Points on a hilly landscape, in no order, each with its height.
A ball rolls from a point to whichever of its 2 nearest points has the largest drop for the distance, and stops where none of them is lower. Distance is the straight distance between rows; heights are no part of it.
k_229 h=584: [-21  11   0  26 -21  -8  17 -11  -4  14 -16   3   5 -21  -1   6  -9   7
   2  -3 -17  -2]
k_336 h=337: [ -7  15   6 -12  19  -2  15  -2  17   1  -4   2   6   4  -1   3  -2  -8
  11   4 -14  12]
k_911 h=415: [ 22  -6   3  -6  -2 -11 -17   2   5   5   5 -20   1  12  -2  -9  -9 -30
 -11   9  24   6]
k_186 h=528: [  6 -18 -11  16  -5 -24   3  -3   1  13   6 -15  -6  18  -7   0  -9 -23
  -8  21  -2  -3]
k_686 h=263: [  6   5  27   3  -3  14   5  -5   1  -1   0 -15  17 -24   8  -9 -14  -8
  16 -10   4  -6]
k_44 h=537: [  2   2  -5  12 -12 -23   1  -3   5  -4  -3 -14  -1   9  -1   4  14 -11
   6   1  -6 -13]
k_920 h=346: [ 12  -8 -13   5   3  -1   2  -2  22  13  -6  -6 -26  25 -11   4   1  -1
  -3  10   4   1]
k_674 h=343: [ 13   6  11  -1  10  -6   4   7   9   1 -10 -21  -3   6  -3  -9   1 -12
  13   1  -4  -2]
k_115 h=514: [ 23 -19   1 -23   2  -9 -16   9  -3   5 -15  -6 -19  -9  -5  -9   6   7
 -15   3  23  16]
k_227 h=524: [ -3 -12  -8   9 -12 -22  11 -10   4  10  -4   0 -12  22 -10   5  -1 -22
 -15  10  -9   2]
k_664 h=323: [  1  -4 -11  17 -10  -3   0  -1  -9   3   6   2  -7   3   4   7  -4  16
  -5   1  -6 -15]
k_641 h=324: [ -2   3  -3  -9  14   7  -4   4   4 -10  19  -7   9  -5   8   5  13   9
  21  -4  -3  -4]
k_870 h=329: [ -2   6  -1   3  19   5   0   0   4  -3  25  -6   1 -11  12  13   2  15
  18   3 -16   3]
k_114 h=586: [  4  -2   0 -11  18   6  -1  16 -10   0 -11 -10   3   1  -8  -6 -17  12
  -2  17  -3  11]
k_501 h=351: [ -3  -8   6  16  -4  11  -9 -12   0   5  15   4   5   3  -8 -10   6  -8
  -3  -5 -23 -18]
k_628 h=578: [-17   4  -5  26 -28 -14  14 -12  -7   7  -3   6   5 -11   6  13  -8  13
  -3  -2  -8 -10]
k_990 h=311: [  2 -13 -15 -15  22   2 -12  -5   1   6  12   5 -15  -4 -14   0  18   4
 -10   9 -22  12]
k_425 h=282: [  3   2  23 -10   7  13   0   0   4  -5  -2  -7  19  -4   0 -17 -11 -14
   8  -5   2  -4]
k_302 h=386: [ -3  -4  -6  -7 -15  -4  -3  -2   2  -9   6  12   4  12   2   9  -3  -3
 -11 -10  19  -8]
k_944 h=605: [ -9  27  -5   7  -4   9   7  -1  26   9 -15  19  -7  11  -5   7   3  20
   7  -6   8   0]
k_524 h=327: [  0 -18   8  18   2   0  10  -9 -20  14   7   1  -5  -7   4  -5 -19  -8
 -10   7 -29  -5]
k_514 h=325: [-10  15 -14  10   0  -7   4  -2  12   8  -4  -3  -2  20 -14   2   5  17
   3  16  -6  -2]
k_670 h=336: [-18   1   3  -6  -4  12  -1  -4  -5  -8   7  10  23  -5   3  -7  15   1
  11 -10  -1  -6]
k_503 h=603: [-12  25  -2  14  -5  15   4  -2  18  13 -10  21   2  -6  -4   2  -9  20
   2  -2   3   4]
k_947 h=647: [-15  11  -5  11   2  20  -8   5  -2  10   3  21  10   7 -15 -11 -15  31
 -11  11   1   5]
k_815 h=406: [  7   7  17  -5   0  24  -1  -4  21   6  -5  13  -3  13  -3 -10 -14 -10
  -2 -15  12  -8]
k_118 h=300: [  0   2  -6   4  24  24 -18   9   1   0  20  11  -4  -4  -6 -11  21  12
   5  -3 -16   1]
k_383 h=398: [ -8  13  -6 -14  10 -14  12   1  19  -3 -16   0  -1  17 -10   7   9  -8
   4   9  -4  16]
k_640 h=368: [  1  -5   1  23 -13  -6   4  -5 -10   4  -1  -5  -7  -5   6   2   5   7
   5  -8 -13 -19]
k_88 h=659: [-15  15  -1  16   2  30  -5   2   5   7  17  30  20 -23  -3 -13  -2  17
   1  -1  -2   9]
k_245 h=493: [  2 -15 -19  11  -4 -27  -5   8   3  11 -14 -18  -7  19 -16  -3   3  -7
  -3  25  11  11]
k_634 h=184: [ 12  -6  -2  19   3  -6  18 -15   7  15  14  -2 -10   3  15  13 -26  -9
  -3  11 -11  -8]
k_744 h=628: [ -9   6  -9  -2  10  19 -12  11   4   6  -6   5   4  20 -22 -12  -8  28
  -6  17   4   7]
k_327 h=385: [ 18   6  26 -11  -2   8   5   4   2   0  -8 -13 -10   5   8 -15 -11 -27
 -11  -9  22   1]
k_196 h=361: [ 13  -8  -1  12  -1  11   3  -1  20  17  -9  -1 -26  27 -10  -4  -8  -5
  -2  -1   6  -9]
k_940 h=571: [-16  19   1   9   2  22   1  -6  16  10   3   6  24 -25  -6  -2 -12   4
  13  -1  -5   5]
k_490 h=609: [-13  17  -3   2  -1  28   2  -1  21   6  12  30  15  -7   8  -6  19   7
  19 -19   8   1]
k_447 h=417: [  8   9  11  -6   8  16   3  -3  24   5   1   3   8   7   1  -4 -21  -5
   5   0   8  -4]
k_682 h=357: [  6   6   7 -20  10  12  12  -5  11  -4  -1  11  -7   3  13   3  -4 -13
   3 -12  10   5]
k_373 h=636: [ 12   7  -5  -6  -8 -14  -2  17  -7 -10 -18  -5  -4   5  10  11  -9   3
  -4   0  34  11]
k_34 h=402: [ -2 -23  15  -1 -10   6  -6  -5 -22  -3  14   2   8  -4  -2 -10 -12 -12
 -18 -12  -7 -10]
k_578 h=404: [-18  -3  -2   0 -19  -5  -1  -9   4  -3  11  14  13  16  -8   3   3  -7
 -12  -7   2 -12]
k_214 h=339: [  4  12  12 -10  15  -3   7   5  16  -4  -1 -13   8   1   4  -1  -2 -11
  19   0  -1   4]
k_898 h=536: [ -7  -1  -5 -16  18  -8  -1  13 -18 -14   4 -12  10 -14   5   5   8  10
  12   7 -12  12]
k_47 h=342: [ 16 -12   6  -8   9  13 -13  -1  -8  -9  14 -13  -6  -9   4  -8   8  -7
   4 -11  -2 -10]
k_738 h=549: [  4  11  20  15  -3  23   6 -12  15  10  -2   8  -3 -23   7  -1  -4  -9
  13 -22  -8  -3]
k_699 h=390: [-15  -3  -9   3  -1   1  -6  -2 -18 -10  16   1  19  -5   0   1   3  18
  -2   9  -9  -7]
k_315 h=414: [  5  -1 -12 -12  12  11  -2   2  10   0   5   9  -6  15  -3  10 -16  11
 -11  13  10   8]
k_546 h=495: [-17   7 -11  -3  -7 -27  12  -2  -7 -10 -10   3   8   5   0  13   8  -5
  -5   9  -6  10]
k_241 h=517: [ -6 -13  -5   6  -7  -7  12  -9  -3  12  -7  11 -18  16  -9   5  -8 -10
 -21   4 -12   4]
k_22 h=413: [ 10  -2  25 -10  -3   9   3  11  -4   2 -14  -7  -2   9  -3 -16 -27 -15
 -15  -7  23   5]
k_363 h=487: [  8 -13   2 -20  -3   8 -10  10 -12  -7   1   4  -4  -1  -1  -4 -13   1
 -16  -7  21   2]
k_755 h=542: [-13  10   0  -7  20  -1  -1  19 -17  -9  -6 -11  10 -13  -3  -2   7  24
  16   6 -15   8]
k_137 h=315: [ 15  -7   3 -15   5   8  -7  -7   7  -8  16  -4  -6   3   4  -4   7 -18
  -1 -11   8  -8]
k_703 h=443: [ 10  -7  -6  -5   4   2   2   7   9   5  -6  -3  -7  18  -5   4 -24   3
 -10  15  15  11]
k_716 h=301: [ 14  -2  -4  -7   5   1  -2 -15  22  -5  21  -2 -12  11   5   6  12 -21
   3  -9   1 -10]
k_263 h=563: [ -5   3   3  15   2   6   0  -6   0   9   8   2  11  -8  -1  -2 -12   8
   2   7 -17  -7]
k_189 h=564: [  4   2   3 -20  19  14  -2  14  -8  -8  -4  -1   6  -6   3  -5 -10  10
   5   2   5   6]
k_897 h=338: [ -2   1 -18  10   3 -11   6   6  13  10 -16 -11 -17  24 -16   3   7  12
   4  17   0   4]
k_207 h=331: [-13  12   2   4  20   8   6  -7  10   5  23   5  14 -15   6   6   0   7
  15   7 -25  12]
k_125 h=489: [  4  -3  -3   4   4  -8  -1   9 -17  -9  -5 -14  -9 -11   5   5  10  11
   8  -5 -10  -6]
k_953 h=561: [-13   5   0  24 -18   5   1 -20  13  13  13  17   6  -1  -3   2   1  -2
  -5  -8 -14 -15]
k_691 h=438: [ 10   9  13   5 -11 -10   9  -3  10  -1  -9  -8   1   7   9   1 -12 -18
   1  -5  12  -5]
k_109 h=490: [ 15 -10   4 -33   9  -1 -13   1   6  -2   4  -4   0   0  -4 -12   2 -23
 -10   4  24  15]
k_767 h=307: [-7  4 -9 -4  3  5  4 -1 -6 -4 -2 20 -9  0  6 11  2 13 -7 -4 -3  3]
k_629 h=369: [ 20   1  18   0  -5  -2   7  -4   5   5  -7 -15 -22   8   5 -10  -2 -30
  -9  -9  10  -4]
k_191 h=294: [  4  -8  19  15  -2  -1   4  -7 -14  -1   2 -19   5 -18   6  -5   6  -7
  13  -5 -23 -10]
k_252 h=289: [  1  -2 -20  -6   7  -8   1  -8  21   3  12  -1  -6  22 -11  11   1  -4
  -7  20  -3   6]
k_585 h=350: [ -1  15   9   0  -9  -8   8   6  10  -5 -26  -5  -2   5  -2  -2  11  -4
  13 -12   6  -5]
k_938 h=424: [ 13   1  -2  10 -16  -1   3  -5  -1  -9   7   1 -11  -2  20  16  -3   9
   0 -15  16 -18]
k_75 h=462: [ -5 -21  -7  -6 -14 -20 -13   4 -28 -10   1  -5   6  -9  -6  -3   8  -2
 -16  -1  -2  -1]
k_914 h=523: [  8  -4   4   1   4 -24   5   7 -20  -7  -8 -27  -6 -12   6   0  11 -15
   7   2 -12   8]
k_221 h=557: [-11   2  11  16   4  14   4  -9  -5  10   5   5  19 -26   0  -5 -14   1
   4   5 -27   6]
k_509 h=552: [-24   3   5   7  -5   4   8 -12 -14  -1   8   4  31 -28   4   4 -12   8
   5   9 -17   7]
k_960 h=437: [  8  -9   6   6 -15   5   6 -17 -11 -13  18   6 -10 -10  26  17   3  -4
  -1 -20   7 -13]
k_868 h=547: [-11  -5  16   8  -9   2  10  -7 -23  -5  -1  -2  20 -29  11   5 -11   6
   5  -2 -12   1]
k_78 h=313: [-10   9  -6   1  -2  -4   0  -1   6  -3  -3   2   5   8  -6   2  10   8
   4   1  -4  -7]
k_450 h=316: [ -3  -2  -4   1   7   5  -8  -9   8  -8  29  -6  14   0   2   1  16  -2
  14   1 -11 -14]
k_420 h=621: [ 12   5 -14  -1  -1 -19   5  11  -8 -11  -4  -6  -6  -2  19  22  -7  10
   0   5  18   5]
k_140 h=296: [  9 -22 -11 -17  19  -7 -11   0   0  13  -3  -5 -21  -6 -19  -5  12   8
 -12  16 -17  18]
k_667 h=466: [ 11  -3   2  10   5   5 -10   9 -13 -10  11 -19  -8 -16  12   8  14  20
  21 -10  -8 -12]
k_882 h=569: [-16  12   4  13  -9   9  -1 -11  15  10   4   4  24  -9 -11  -7  -8   0
   5   1  -9  -9]
k_961 h=548: [  6   8  20   6  13  21   4  -1   5   7  -7   9  -7 -13   4  -7  -3  -3
   8 -12 -16   3]
k_784 h=500: [ -9  -2 -12  -3   4 -26  15  -2 -13  -3  -8  -3   1   2  -2  13  -2  -7
 -10  19 -16  17]
k_347 h=340: [ 17 -10 -12 -22  10 -29  -9   1   4   3  -2  -5 -10  -7   1  10   9  -5
  -8  16  12  28]
k_86 h=317: [  9 -21 -11 -17   6 -22  -9   1   1   8 -12  -6 -14  -5 -13  -3  13   3
 -12  19  -1  23]
k_226 h=234: [  8  -5 -13 -17  16   4  -6   7  -1   1 -10   3 -24  -3  -6   7   9  18
  -6   2   0  14]
k_74 h=555: [ -7   8   6  19 -14  20  -8 -13  19   8  12  19   8  -7  -2  -4   3  -1
   3 -16  -3 -16]
k_323 h=420: [  3   5   2   5   0   1  -2  14  13   7 -21 -16   3  21 -17 -12  -5   6
   9  10   6  -6]
k_588 h=475: [ -1  -1   6  -1   6  16 -15   4   1  -5  12  -6  22  -2  -7 -14   0   6
   9   0  -3 -16]
k_798 h=452: [ -6   6  -5  -4   2  -2  -9  20   0  -4 -15 -12  14  15 -18 -10  -3  16
   3  16   9   0]
k_454 h=308: [ -1  -5  20  17   4  12  -7   0 -16  -2   6 -13   9 -25   2  -7  16   5
  21  -8 -26  -7]
k_239 h=425: [ 15  -2   7   1 -11 -10  -4   0   7   1   5  -9   0  16   3  -1 -15 -25
 -11   0  23  -1]
k_319 h=299: [ -7   3 -17 -14   4  -2  -6  -3  13  -7   9   6   3  14  -8   3  16  -1
   1   3   4  -4]
k_593 h=364: [  2   8  10 -11  12  12  13 -13  16  -3   7  13 -10  -2  14   6  14 -17
  13 -20  -5   4]
k_32 h=363: [  2 -21   9   5  -3   1   4  -4 -23   7   3   1  -9  -1  -2  -6 -20 -11
 -21   0 -15  -2]
k_565 h=241: [ -3  -3   7  23  -9  -8   9  -8   6  17 -12  -6  -9   6 -10 -11   8 -14
   6  -3 -22 -18]
k_804 h=483: [ -8  12  -1 -14  -5 -18   8   9  -6 -16 -14   2  19   0  11   8   0  -7
   6   0  20  12]
k_672 h=405: [  3  -2 -14  -1 -17  -2  -1  -1  -1  -9   4  13 -14   8  11  18   1  12
 -11 -13  19 -12]
k_850 h=403: [ 12   0  13  11  -3   5   3   7  18  15 -15 -15  -2  20 -11 -17 -20  -8
   7   5  12 -11]
k_457 h=593: [ 12   4   4  -1   1   0   4  13  -6  -4 -10  -9  -3  -1   8   2 -17   9
   3   2  13  -2]
k_889 h=367: [  2  14   6 -11  -3 -17   6   7   8 -11 -22  -9  -2   8   0   0  16 -21
   9  -8  12   7]
k_785 h=199: [ 12  -3  -5   3   8  -1  10 -14  12   4  21   4  -4   8  13  17 -24  -6
  -8  11  -5  -2]
k_754 h=597: [-12  21  -2   8 -11  18   6  -1   9   4  -9  20   6 -19   9   9  -8  21
   9 -14  12  -2]
k_932 h=366: [ -3  -9  -2   0 -20  -2  -7  -3 -10 -15  11   3   7   0   7   5   7   3
  -3 -15  14 -18]
k_943 h=426: [-25   1 -18   3 -12   1  -2 -13 -15  -7  18  28   3   1   3   8  18  14
 -11  -6  -5  -3]
k_481 h=349: [  7 -15 -18 -32  12 -13  -8   0   4  -1   5   9  -6  -8  -2   7   9   7
 -13  14  11  21]
k_92 h=348: [ 15   6  10  -6  11  21  11  -8   9   0   7  14 -18  -6  24  10 -14  -3
   1 -17   9   3]
k_644 h=396: [ 29  -9   5 -14   8  -8 -10   3  -3   6   5 -20 -14  -6   7  -7  -8 -21
 -14  10  20  13]
k_272 h=610: [-14   9   4  -1   5  26   7  -5  12   4   7  35   7  -7   8  -7  21  -6
  10 -18  -7   9]
k_563 h=469: [ -1   8   5  -2  -6 -18   7  10  -9  -7 -15  -3  16   5   9   6 -20  -6
  -3   9  16  13]
k_796 h=508: [ -3  -1   5  -3  -6  -7  12   7 -18  -3 -22   6  -8  -2   6   6 -15   6
 -12  -2   1   9]
k_695 h=608: [-12  22  -2  -1  -1  22   3  -2  24   5  -3  30   3   3   3   0  10   9
  11 -15  10  -2]
k_289 h=476: [  3  -9   4 -20   4  -3  -6   4   4  -3 -10  -3   2  10 -14 -11  -3 -19
 -12   6   8  12]
k_264 h=200: [ 12  -3   5  22 -12 -12  19 -13   9  16   4  -6 -13   6  13   5 -19 -16
  -1   2  -1 -13]
k_458 h=527: [  3  -4  12  -8   2  -2  -4   7 -13  -7 -17 -16  -5  -6  -8 -15  15 -11
   3 -10  -9  -2]
k_154 h=497: [-12  -1  -4 -11  -6  -2 -11  18 -11 -10  -8  -1  21   9 -14  -8  -6  14
  -7   7  13  -1]
k_941 h=362: [-16  -6  -3   5 -12   3   2 -13 -12 -11  22  10  23 -12  14  11   1   9
   3  -1  -1  -7]
k_618 h=480: [  3   2  14 -12  -2   1  14   3  -8  -4 -11   8  -3   1  12   4 -24  -9
 -12  -6  15  11]
k_459 h=332: [ -7  11   7   5 -11   0  -2   0  12   0 -15   2   3  10 -10  -6  13  -1
   8 -10  -2 -14]
k_872 h=592: [-12   6   6  19 -11  -9  15  -2  -5  13 -23  -2   2  -5  -5  -4  -7   2
   4   1 -17  -5]
k_268 h=529: [  1  -4  -4 -12  13 -25  -3  13 -18 -11  -5 -22   5 -12  -2   2  11  -6
   6  12 -12  16]
k_896 h=411: [ 17   2  -6  -9  -5 -16 -12  16   1  -6 -21 -16 -14   1  -2   0  15  -1
   4  -5  26   6]
k_182 h=448: [ -4   6  11  -6  -6  -6   2  12   0  -2 -12  -1  25  11  -3  -4 -29  -7
  -5   8  20   7]
k_380 h=453: [  9  -6  13  11  -2  15  -7  -6 -10 -10  20 -11   3 -22  17   7  11   8
  23 -14  -2 -14]
k_666 h=439: [-25   7  -7  11 -17   7   2 -10  -8  -6   9  24  11 -10   9   7  21  17
   5 -14  -1  -6]
k_978 h=661: [-14   8  -5  10   6  20  -8  -5   0   1  23  22  15  -7   2  -6  10  14
   2   1  -9  -1]
k_539 h=383: [  6   1  11   5  -7  10   2   1  17  10 -15   2  -8  22 -11  -9 -11  -7
  -3  -6   8  -7]
k_527 h=591: [-11  12  -4   8 -14   6   9  -4  -3  -3   1  13  11 -20  18  17 -10  26
   8 -10  11  -4]
k_677 h=293: [ -3   8 -20   2  20  10 -17   6   2   1  20   7 -13   2 -11  -2  24  24
   3   5 -14   4]
k_250 h=334: [  0  -4  -9  12   8   5  -9  -8   0   5  17   6 -10   2  -6  -2  16   1
  -3   1 -27  -8]
k_587 h=450: [  5  16  13   2 -14  -5  15 -12  19  -4  -8   2  -2   0  13   7   4 -15
  12 -19  11  -9]
k_770 h=611: [ -2  -3  -7  -3  16  13  -7  15   0   9 -13  -8  -5  14 -21 -13  -8  20
  -2  20  -6   9]
k_169 h=310: [  5  -5  12 -16   6   9  -9   7   3  -8   6  -8  19   6  -6 -18 -10 -17
  -1   0  11  -5]
k_839 h=430: [-11 -12  -8  -1  -9  -7 -13   4 -21 -10   6  -5  13  -1 -10  -6   7   8
  -9   3  -6 -10]
k_828 h=516: [ 11  -3  -1  -6   8  -7 -15  12  -6 -13   9 -24  18  -3   1  -6   1  -4
  11   8   7  -6]
k_649 h=507: [ -9 -10  -5   3   4 -14  16  -6 -10  10 -10   2 -10   9  -8   4  -8  -9
 -16  18 -23  14]
k_576 h=303: [ -1   3 -18   9   8  14  -5  -6   5   7  16  24 -18  11  -2   8   3  16
 -15   7  -9   3]
k_278 h=477: [  4 -17 -13   3  -2  -8  -5  12   1   9 -13 -12  -8  17 -16  -4 -10   4
 -10  20  14  11]
k_121 h=408: [  8  -9  -4  -3   5   9 -12   3   1  -2  21  -4  15   9  -2  -2 -23   4
  -8  12   6 -10]
k_427 h=429: [ -1   6  16  -7  -1   5   8   1  13   4  -9   5  14  12  -3  -5 -30 -11
  -6   4  11   4]
k_511 h=491: [-22  11  -7 -10 -12 -20  10   1   3 -12  -9   9  20  11  -1   7  10  -8
   1   2   8   5]
k_678 h=273: [  1  11 -15  -6  17  14  -4  12  -1  -1  -6  16 -26  -1   1  11  14  29
   2  -6  -1  12]
k_900 h=579: [-17   8  -6  -4  -4  13   2   3 -10  -6   7  19  19  -9  12   6  -8  26
   1  -3  13  -1]
k_352 h=333: [-18  19  -1  -9  21   7  15  -8  21   6  13  15  13  -5   6   9  -1   0
  17   4 -14  16]
k_199 h=318: [-12   1  10   5   3  10  -6  -2  -8  -6   6  -5  19 -16  -1  -8  19   5
  19  -5 -17  -7]
k_739 h=447: [ -7  -7   4  -3  -3  12 -13   4  -3  -4  16   1  27   5  -7 -11 -15   5
  -5   2   6 -13]
k_13 h=277: [  5  -2  22  10 -11  -5   5  -6  -9  -7   2 -22  18 -17  11  -4  -3 -13
  13  -5  -2  -9]
k_584 h=570: [-16   5  -5  29 -22   1   1 -14  -2  13  11  11   9 -11  -1   4  -5  13
  -5  -3 -12 -12]
k_469 h=378: [ 19   4  11 -21   8  -7   1   5  -1   2 -11 -12 -16  -3   9  -4  -4 -26
 -14   3  25  24]
k_175 h=656: [-10  18  -6  21   6  23  -5   5   1   9  14  31   7  -9  -7 -13  -8  30
  -8   9  -5  11]
k_60 h=451: [-24   6   2   4 -16   2   9  -4 -16  -9 -11  21   7 -14  10   8  14  12
   3 -17  -4   0]
k_231 h=506: [ 16 -17   3 -27   3 -15 -22   5   0   3  -5  -6  -1  -7  -7 -14  10 -10
 -13   8  23  18]
k_408 h=297: [ -6   2 -25   2   1  -2   1 -14  11   4  19  12  -9  21  -5  15   0  10
 -14  16  -4   1]
k_233 h=412: [ -3 -18  17  15 -14  15 -12  -6 -18  -1  18   0  17 -12   3  -8 -11   1
  -4 -12  -6 -19]
k_910 h=511: [ 11  -8  -4   1  -1 -19   4   6 -14   0 -13 -16 -19  -5   1   1  11  -7
   0  -1  -7   2]
k_676 h=465: [ 20 -11  -3  -9  -1  -5  -9  12  -5   1 -15 -11 -21  -1  -5  -5   3   3
  -7  -1  15   3]
k_843 h=354: [  6  10  -1 -21   5 -14  16   0   5  -9 -13   2 -18   2  12  14   9 -18
   1  -8  13  18]
k_696 h=416: [-26   1 -13  -2 -16  -8   1 -14  -3  -8   9  21   4  10  -5   7  24   0
  -9  -8  -5  -8]
k_269 h=268: [  4  -9   8  26   1   5   9  -7  -3  22  -7   5 -24   2  -3 -10  -1 -10
  -1  -3 -27 -11]
k_253 h=533: [  3 -12 -14  21 -12 -27  -1   1  -6   6   3 -18  -4  11  -5   0   5 -10
   0  14  -4 -14]
k_802 h=532: [ 12  -5  -2 -29  12   9  -7  17 -10 -10  -9  -1  -3  -6   3  -3 -12   8
  -6   1  24  13]
k_366 h=622: [  6   8   3 -10  -3  -2  -2  21  -6 -10 -25  -6   2   5   2   0 -10  11
   3   0  24   5]
k_564 h=314: [  5  -7   0 -13  22  18 -17   5  -2  -3  11  -2  -5  -5  -7 -10  15   0
   6  -6 -12  -1]
k_723 h=345: [ 14   0  -9 -15   5 -25   0   1   2  -7  -2 -10 -14  -4   9  15  12 -15
  -1   2  11  16]
k_949 h=449: [  4  -8  13 -16  -1  11  -2   5  -8  -3 -11   2  -5   5  -7 -12 -11 -11
 -14  -9  10   3]
k_545 h=534: [ -7   3   6   7  -7  -7  13   1 -17  -5 -13   0   3 -15  13   8  -6  12
   3  -3  -7   0]
k_805 h=220: [  7  -2   8  26 -15 -14  17 -11   8  15  -8  -9 -17   4   4  -2   0 -18
   8  -7 -10 -19]
k_488 h=458: [-21  20  -1   6  -5  -2   7   2  -5  -5 -15   8   5 -13   4   5  20  21
  15 -11  -9   0]
k_590 h=341: [  3 -16   0  26 -14 -14   8   0 -18  10  -8 -10 -21  -1   2  -4   3  -5
   2  -4 -12 -21]
k_603 h=309: [  2  -6 -19 -14  12   0 -13  -7  12  -8  32  -4   4   5  -2   6  19  -3
   5   4  -3  -7]
k_111 h=505: [  5   0 -13  -3   5 -20 -13  10  -2  -8   6 -20  19   8  -4   0   0  -5
   3  21   7   3]
k_925 h=540: [  4   0  18   0   9  11   3   3  -9   0 -14  -4  -7  -9   0 -13   2  -5
   4 -12 -15  -1]
k_893 h=551: [ -8   9  14  12  -8  23   2 -17  20   7   8  16   9 -18   3  -2  13 -14
  17 -20  -7  -4]
k_87 h=353: [ 18   1  11   3   5 -12   5   3   9   7 -10 -24 -10  12  -3 -11  -1 -31
   3   6   4   3]
k_577 h=377: [  5 -14 -17 -21   2   1  -9   2   6   0   0  10 -12   6  -7   8  -4  11
 -20   8  18  13]
k_482 h=379: [ -5  -9   9  25 -15  11 -13 -10 -10   1  16   1  10 -11   0  -6   8   6
   3 -10 -15 -22]
k_611 h=546: [-14   7  -2  -9   1  12  -7  14  -8  -6  -4   8  21   2  -4  -6 -12  25
  -1   5  12  -1]
k_877 h=498: [ -7 -12   6 -11  -9  -8  -8  11 -22  -9 -17  -6   4  -3 -14 -13   8  -6
 -10  -6   0   1]
k_101 h=266: [ -9   5 -12  14  -4   5   1  -7  -7   6   9  20  -6   4   3   9  -4  20
 -12   3  -9  -3]
k_906 h=392: [ -2   3 -15 -11  -1 -18  -3   5  13  -3 -19  -5  -8  16 -19   3  21  -3
  -2   8   5  12]
k_847 h=444: [ 15  -2  16   8  -7  11   7 -11  -7  -9  15  -6  -9 -18  27  12   0   1
  12 -18   5 -11]
k_602 h=347: [-14  -6  -2  -5 -15   3   1  -4 -12 -16  12   7  22  -6  12   4  13   4
   9 -12  11 -11]
k_14 h=335: [  1   6   2  -3   8  15   9  -4  -1  -1   3  20  -6  -7  17  12 -14   8
  -2  -7   1   5]
k_35 h=612: [ 21  -2  -2   6   1 -12   4   7 -13  -8   5 -17  -7  -7  22  12 -11   5
   4   2  10  -4]
k_105 h=544: [ -7  -5  -2  -3 -11 -17   2  -7  -6 -12   3  -4   7   2   1   3  14 -18
  -3  -3  -5  -4]
k_846 h=298: [  2 -20   0  25   0  -5   9 -10 -16  17   5  -3 -21  -1   3  -3  -4 -10
  -5   3 -27 -14]
k_994 h=320: [  4 -13 -16  -1   8   3 -11 -10  -1   6  15  12 -25   0  -7   4  19   0
 -13  -1 -21   0]
k_23 h=602: [ -7  -1   1  12  -9  -9  11   4   0  11 -21  -2  -5  14 -10  -3  -9   1
  -3   8  -5  -1]
k_795 h=380: [  5   2  -6 -15  -3 -22  -8   9   4  -7 -22 -11  -7   5 -10  -2  26 -12
   4  -1  12  10]
k_107 h=360: [ 14 -15   3 -12   5   5 -14   8  -2  -1  11 -10   8  10  -9 -11 -23 -10
 -14  10  14   1]
k_855 h=501: [  3  -2  11  -5   0   5 -11  10 -10 -16   0 -15  18  -7   2 -12   7   1
  13  -8   6 -13]
k_26 h=286: [ -2  13 -23   5  16   4  -7   7   0   0  14   9 -24   1   0  13  21  32
   5  -1 -10   7]
k_139 h=499: [  3   1 -12   8   1 -24  -2  10   3   4  -7 -20   7  16  -8   1  -2  -5
   5  24   2   3]
k_842 h=365: [ 10   6   9 -20   5  -6  11   3   4  -4 -21  -1 -14   5   4   1  -1 -20
  -7  -3  15  20]
k_375 h=295: [ 10  -4 -14  -9   7  -9   1 -13  21  -1  19   1  -9  15   1  13   4 -15
  -5   7  -1  -1]
k_998 h=272: [ 10 -11  -5 -20  24   1  -5   9  -7   7 -11  -4 -27 -12 -10  -2  10   7
  -4   4 -16  19]

Where does a ball stop that starts at each point below?
k_272: k_319
k_60: k_686
k_872: k_686
k_910: k_686
k_649: k_319
k_490: k_319
k_105: k_319
k_755: k_686

For each start below, name every point that the ball comes to, in order.
k_914: k_910, k_125, k_667, k_380, k_847, k_960, k_938, k_672, k_302, k_932, k_602, k_670, k_199, k_454, k_191, k_13, k_686
k_44: k_253, k_186, k_227, k_241, k_649, k_784, k_546, k_511, k_804, k_563, k_182, k_427, k_447, k_815, k_539, k_196, k_920, k_897, k_514, k_78, k_319
k_877: k_75, k_839, k_699, k_941, k_602, k_670, k_199, k_454, k_191, k_13, k_686
